Each row is a point on a tangle of strands that fork, close into loops and nearly touch. The rows are in no order.
(in the rows, 128 means zero)
Two points are linked if the straight distance between their rows is under 103.
<471>: [154 126  99 152 124 174 153 101 107 168 114 101 129 158 113 188 114 173
 130 108  89 122 157 145]
<1131>: [125 141 148 131 117 109 110 173 149 112 143 160  91 141 145 115 118 118
 142 119 119 141 126 121]
<387>: [146 122 164 137 118 127 131 180 106 116 117 129  96 150 126 122  85 152
 139 120 125 139 136 124]
<114>: [155  88  95 160 101 142 150 174 106 123 123 123 127 107 168 146 103 158
 118 106 129 119 154 154]
<617>: [ 88 117 149 152 148  96  98 213 133 115 128 154 180 127 138  98 140 159
 112  97 149 130 202 154]
<1004>: [128 119  93 155 176 176 200 109  79 169 102 118 102 184 111 114 125 186
 107 122 137  51 177  76]
<273>: [129 127 120 144 130 158 171 113 113 180 115 126 101 205  93 145  94 165
 118 134 144 104 180  79]
<584>: [150 125  92 138 127 166 123  89 108 182  78  80 156 123  61 169 168 108
 141 144  79 172 127 128]
<365>: [ 97  85 146 146 117 108 111 204 142 132  98 132 165 136 138  94 135 148
 104  99 147  90 206 132]
<368>: [137 129  92 124 143 155 107  92 115 157 104 103 148 105  83 163 179  76
 158 149  77 186  86 134]
<1106>: [112 106 141  90 169 100  80  73 120 123 133 109 106 126 119 158 157  91
 158 182  80 172  32 133]
<930>: [118  89 141 133 122 142 179 145 118 165  83  97 118 153 114 109 103 165
 105 110 136  46 186  83]
<599>: [141 181 155 157 170  75 105 144 101  70 142 139 168 129 148  69 130 161
 124 175 196 144 151 130]
<1091>: [ 93 117 134 101 110 116 131 102 149 104 125 121 149 121 127 116 118 108
 140 104 120 116 149 139]
<718>: [121 134 120 121 191 123  99  91 101 102 131 124 109 130 109 123 156  81
 170 175 122 184  45 125]
<480>: [164 103 116 127 110 189 166 103 114 200  83  83 117 152  75 155 118 132
 125 131 107 119 118  89]
<1125>: [135 102 119 108 107 103 109 147 163 100 145 158 110  81 177 119 129 108
 125 115  93 130  86 148]
<155>: [153  85  94 152 106 163 176 170 106 147 111 117 129 116 165 136 121 184
  98  95 119  63 175 145]
<765>: [146 160 109 155 125 149 124 136 120 151 151 137 106 143 122 179 112 122
 143 112 107 163 133 136]
<1070>: [115 130 107 128 152 166 174 141 107 132 100 126 106 146  99  76 130  86
 139 131 174  92 127  70]
<870>: [141 122 139 114 119 119  95  83 123 127 128 105 123 110 112 184 120 107
 138 132  81 167  84 144]
<550>: [ 63 143 161 102 182  62  88 168 141  83 198 188 122 129 169  99 158 115
 144 161 149 150  99 145]
<877>: [122 129 101 134 130 158 154 146 123 127 127 141 113 131 125 108 131  87
 151 124 148 119 125 105]
<813>: [127 162  65 174 153 164 164 117 129 152 120 155 112 148 136 106 139 139
 126 102 138  91 182 102]
<715>: [113 158 147 138 131 137 149 101 145 137 102 127  96 193  67  77  99 147
 124 146 166 116 159  63]
<236>: [ 97 119 118 159 142 126 148 190 132 143 110 152 144 142 137  79 142 153
 109 102 162  68 212 102]
<1090>: [ 71 166 136  97 147 126 123  96 136 116 167 143 122 164  88 131 133  84
 165 162 141 166  96 112]
<590>: [129 156 126 155 179  85  78  93  96 104 162 134 121 125 146 153 123 105
 142 162 163 180 106 139]
<238>: [129 110  80 159 140 154 171 152 113 143 109 136 130 124 151 104 125 151
 111  86 137  66 187 110]
<1027>: [143  96 122 164 130 104 116 191 103  87 132 134 118  86 170 130 102 168
 113 107 128 143 145 168]
<535>: [183 106 132 129 100 179 154  93 108 146  77  62 131 108  96 173 112 171
 121 125  85 137  92 156]
<923>: [ 66 184 173 103 168  59  79 141 157  83 204 191 134 147 158  87 176 123
 132 196 178 140 111 132]
<731>: [168 114 118  94 104 162 110  93 132 176 101  95 168  84  90 164 197  84
 140 150  64 169  65 147]
<315>: [154 114 139 117  74 130 129 107 126 142 124  84 144 119 136 186 102 150
 117 100 101 126 142 162]
<728>: [128 139 104 140 173 108  92 131 111 114 180 146 111  80 156 185 124  94
 135 129 109 180  87 158]
<1088>: [104 114 142  63 118 122 117 106 166 121 156 138 109 127 135 132 147  86
 153 139  76 136  53 132]
<756>: [112 184 147 152 164 119 144 140 120 112 119 139 162 167 107  58 128 181
 121 139 180 110 201 110]
<305>: [138  96 158 110 107 143 150 149 118 126 101 111 104 149 103 110  86 122
 141 129 132 129 114  99]
<736>: [133 141 109 172 146  99 112 161 116  94 144 159 126 119 168 120 111 155
 127 109 146 145 163 148]
<973>: [ 83 156 121 120 137 126 137 144 145 111 149 164 133 140 123  90 135  97
 146 130 165 120 155 112]
<631>: [103 164 150 118 148 126 128  88 128 130 139 118 124 173  61 137  93 120
 151 151 138 179 130 104]
<864>: [134 150  79 153 153 142 133 161 120 101 150 175 105 136 153  93 144  86
 147 140 172 150 107 112]
<698>: [ 65 133 152 125 136  73  84 184 156 100 168 169 152 130 143 116 139 122
 122 112 144 139 178 151]
<759>: [ 84 121 144  96  72 119 128 159 181 146 140 147 123 147 123 118 129  96
 118 108 127  82 172 112]
<1076>: [ 96  98 106  97 130  83  94 146 175 104 177 184  99 108 191 123 153  93
 130 142  98 140  66 146]
<582>: [125 112 133  73 130 126  96  75 154 143 144 120 127 115 129 163 172  80
 154 160  61 158  33 144]
<957>: [100 190 154 123 158  61  75  95 147  80 175 167 130 147 154 102 151 113
 133 186 181 150 119 122]
<1121>: [169  86  84 104  86 135 116 108 158 147 155 135 167  53 174 168 160  96
 110 125 107 154  64 169]
<1019>: [168 110 142  99  84 191 179  79 138 211  87  74 148 120  76 161 121 134
 103 122 108 102 115 105]
<663>: [138 141  83 137 140 143 108 128 123 151 157 141 124 110 133 186 147  83
 150 128  94 183  98 145]
<424>: [131 151 103 156 176 170 182 100  96 141  90 115 118 172  85  84 110 166
 126 122 152  92 158  84]
<367>: [152 116  96 159 145 156 161 118  92 103  83 101 125 122 128  97 104 143
 141 109 139 113 131 125]
<820>: [133 142 153 137 134  80  79 122 135  93 141 130  98 104 155 158 106 139
 115 103  92 143 121 158]
<986>: [144 134 116 158 161 155 166 133  85 103 101 113 117 146 119  93 100 204
 125  97 121 109 158 138]
<389>: [146 171  67 186 159 139 136 128 109 121 135 156 124 143 147 114 127 149
 135 115 145 137 159 130]
<134>: [166  83 125 115  64 156 170 163 138 157 120 110 165  85 171 148 123 172
  81  91 125  69 160 163]
<453>: [ 63 156 187  99 138 105 121 159 158 105 123 154 133 174  79  53 140 125
 135 150 169 119 160  92]
<322>: [ 64 134 177 107 111 103 108 183 168 124 127 156 136 161 101  85 144 119
 126 110 136 107 185 116]
<1145>: [122  92 172  97 113 112 115 113 120 102 118 108 111 157 111 119  96 109
 150 154 127 148  95 113]
<537>: [ 77  99 148  90 106  85 111 155 159  99 138 142 156 112 151 109 134 107
 125  98 122 117 159 150]
<596>: [172  81 116 116  91 185 186 129 108 158  90  80 151  93 136 138 124 134
 110 114 132  81 111 131]
<568>: [ 92 170 159 110 128 127 132 114 148 116 129 149 108 184  80  78 121 113
 145 172 176 135 131  73]
<310>: [125  84 162 109  80 136 153 197 146 159 109 113 161 104 141 123 127 163
  89  76 112  65 183 144]
<49>: [149 134 136 151 156 112  76  96  99 116 130 113 106 133 116 175 119 107
 147 156 128 184  93 128]
<830>: [197 123 125 116 102 185 134 101 120 168  94  82 153  84 101 173 161 131
 125 128  76 155  72 154]
<473>: [131 109 118 100  77 160 151 105 156 174 109 108 128 119 117 132 141  75
 131 122 123  86 109  97]
<1051>: [136 194 101 158 153 155 150 115 108 132 135 145 133 177  98 103 131 117
 144 170 192 151 139  92]
<108>: [127 165 134 154 172 142 168 122  86 115 112 122 139 168  99  74  99 196
 131 124 156 118 170 115]
<79>: [104 102 118  83 101 155 132  90 152 152 123 116 136 137 100 143 157  57
 156 156 113 134  85 107]
<711>: [147 107 151  76 106 108  96  79 144 128 149 100 144  84 145 186 149 103
 126 132  75 149  47 174]
<242>: [ 73 169 120 135 137 103 115 158 155  92 158 187 154 140 143  65 166 109
 130 150 198 123 172 119]
<755>: [110 127 110 123 148  98  94 127 136  93 168 167 101 122 171 122 145  83
 150 153 129 158  79 133]
<321>: [203  97 122 124  78 205 176  95 115 171  79  59 149  91 125 157 140 177
 100 117 117  91 100 151]
<119>: [119 170 175 136 134  75  83 164 134 105 170 169 101 162 143 127 117 131
 130 139 151 158 145 122]
<540>: [157  87  98 130  99 165 147 118 108 142 103  96 144  99 138 155 127 105
 137 121 124 126 107 138]
<325>: [128 155 116 131 162 143 124  80 124  87 105 123 116 124  99  96 125 109
 155 121 107 151  92 119]
<432>: [130 101 122 142 119  68  80 177 156  91 146 178 105  91 183 116 118 128
 104 117 120 151 126 152]
<84>: [137 111  92 151 144 178 187 103  84 182 114 114 118 186 112 161 114 184
 120 121 115  87 177 106]
<298>: [124 160 156 138 164 105 118 105 111  79 121 118 110 127 114 100  99 140
 148 126 126 156 110 127]
<61>: [106 135 154 132 152  42  58 137 149  78 158 170  99  94 173 126 125 124
 112 120 119 145 123 146]
<224>: [162 102 150  90  69 124 125 107 154 135 132 107 147  94 148 168 125 114
 122 112 101 126  87 159]
<255>: [170 111  98 104  79 174 137 108 162 181 127 121 162  82 140 161 173  86
 117 119 103 129  86 143]
<163>: [106  99 182  95 141  79  91 155 118  82 140 132 108 138 144 106 108 119
 147 151 135 145 101 135]
<672>: [170 116  98 120  96 116 101 116 154 130 156 135 135  53 169 191 133 121
  94 108  82 156  86 183]
<237>: [155 139 143 159 129 104  96 116 112 114 131 109  91 137 135 187  89 185
 116 112  99 151 144 160]
<810>: [175 104 122 135  69 140 136 124 127 133 127  86 148  88 162 196 114 184
  94 107 105 122 129 201]
<427>: [130  98 142 125 111 155 192 168 132 189 101 107 117 109 133 119 130 157
  87  90 119  17 169  91]
<1071>: [104 166 180 145 185  41  66 161 120  69 158 159 165 110 156  79 150 151
 113 156 180 150 149 150]
<172>: [103 148 147 151 136 125 154 126 132 148  92 131 115 186  95  66 118 162
 114 139 176  70 195  60]
<936>: [115 207 126 140 148 124 118 119 130 110 170 167 120 161 118 103 150  99
 154 189 194 161 113 100]
<917>: [102 116 140 156 158 134 164 147 117 166  87 125 112 172 106  80 132 185
  95 105 134  31 213  70]
<1173>: [136 115 156 125 134 123 135 113  99  81 106  85 124 116 113 132  84 159
 135 109 112 142 119 154]
<421>: [145 119  99 145 112 145 115  60 122 150  81  80 144 144  91 169 128 123
 134 128 100 150 135 125]
<338>: [173 114 102 122  64 175 156 135 152 203 137 124 146 106 151 173 141 110
  99 104 118  97 127 128]
<536>: [135 132 116 138 105 137 152 126 127 145 132 116 132 146 134 161 100 176
 121  85  99 107 181 149]
<115>: [150 100 123 129  83  98 113 142 144 108 145 123 143  58 177 173 106 159
  91  94 100 134 126 194]
<105>: [115 105 161 102 156  97 110 130 102  83 150 116 111  95 146 146 112 113
 148 134 111 150  66 160]
<546>: [134  92 114 104  80 131 139 165 171 131 129 152 136  82 168 107 139 109
 107  96 107  92 127 139]
<46>: [139 131 122 138 116 165 146  96 125 181 106 107 105 187  69 150 100 124
 136 145 130 137 139  84]
<892>: [ 83 124 105 100 135 129 119  90 133 124 154 132 145 134 119 150 151  63
 172 153 131 162  89 127]
<269>: [100 131 125 131 199  67  80 116 105  93 193 159 122  84 172 165 124  98
 128 147 155 167  96 159]
<297>: [125 106 125 105  71 146 156 158 169 165 122 134 123 112 142 122 130  91
 115 100 126  68 143 102]
<977>: [101 172 182 142 157  81 106 159 121  89 123 139 194 151 112  56 139 161
 124 158 189 133 182 125]
<1044>: [131 198 149 151 147  93  98 115 134  96 159 155 117 162 127 105 124 136
 139 158 170 157 133 114]
<581>: [167 106 128 150 124 151 141 119  82 102  92  72 114 113 111 167  93 161
 136 129 109 150  98 159]
<740>: [175 120 151  82  62 178 173  87 155 205 110  89 169  94 114 151 146 124
  97 107 129  83 110 120]
<333>: [118 161 105 155 153  90  96 160 140  87 177 194 105 115 168  95 139 108
 129 149 156 161 113 131]
<1010>: [146 133 102 134 150 174 148  94 112 132  83 104 106 135  81 100 124 107
 147 126 108 144  91  99]

A piece is two or more points that can be reached from each other along the links. Count, over all rows, the pieces, the separate loops (a circle has one, a figure eight two, a Y none), the forks (points with three links) and the tips (points with one).
pieces | 5
loops | 1
forks | 12
tips | 20

Name the points in between on the shortest way along the links from the first point to the second, in order.
<599>, <582> | <977> > <756> > <108> > <424> > <1004> > <84> > <471> > <536> > <315> > <224> > <711>
<728>, <273> | <269> > <590> > <49> > <870> > <711> > <224> > <315> > <536> > <471> > <84>
<568>, <973> | <453> > <322> > <759> > <297> > <546> > <1125> > <1076> > <755> > <333> > <864> > <877>
<1091>, <1027> | <537> > <698> > <617> > <365> > <236> > <238> > <155> > <114>
<421>, <1010> | <584> > <368> > <731> > <830> > <535> > <581> > <1173> > <298> > <325>
<367>, <740> | <986> > <108> > <424> > <1004> > <84> > <273> > <46> > <480> > <1019>
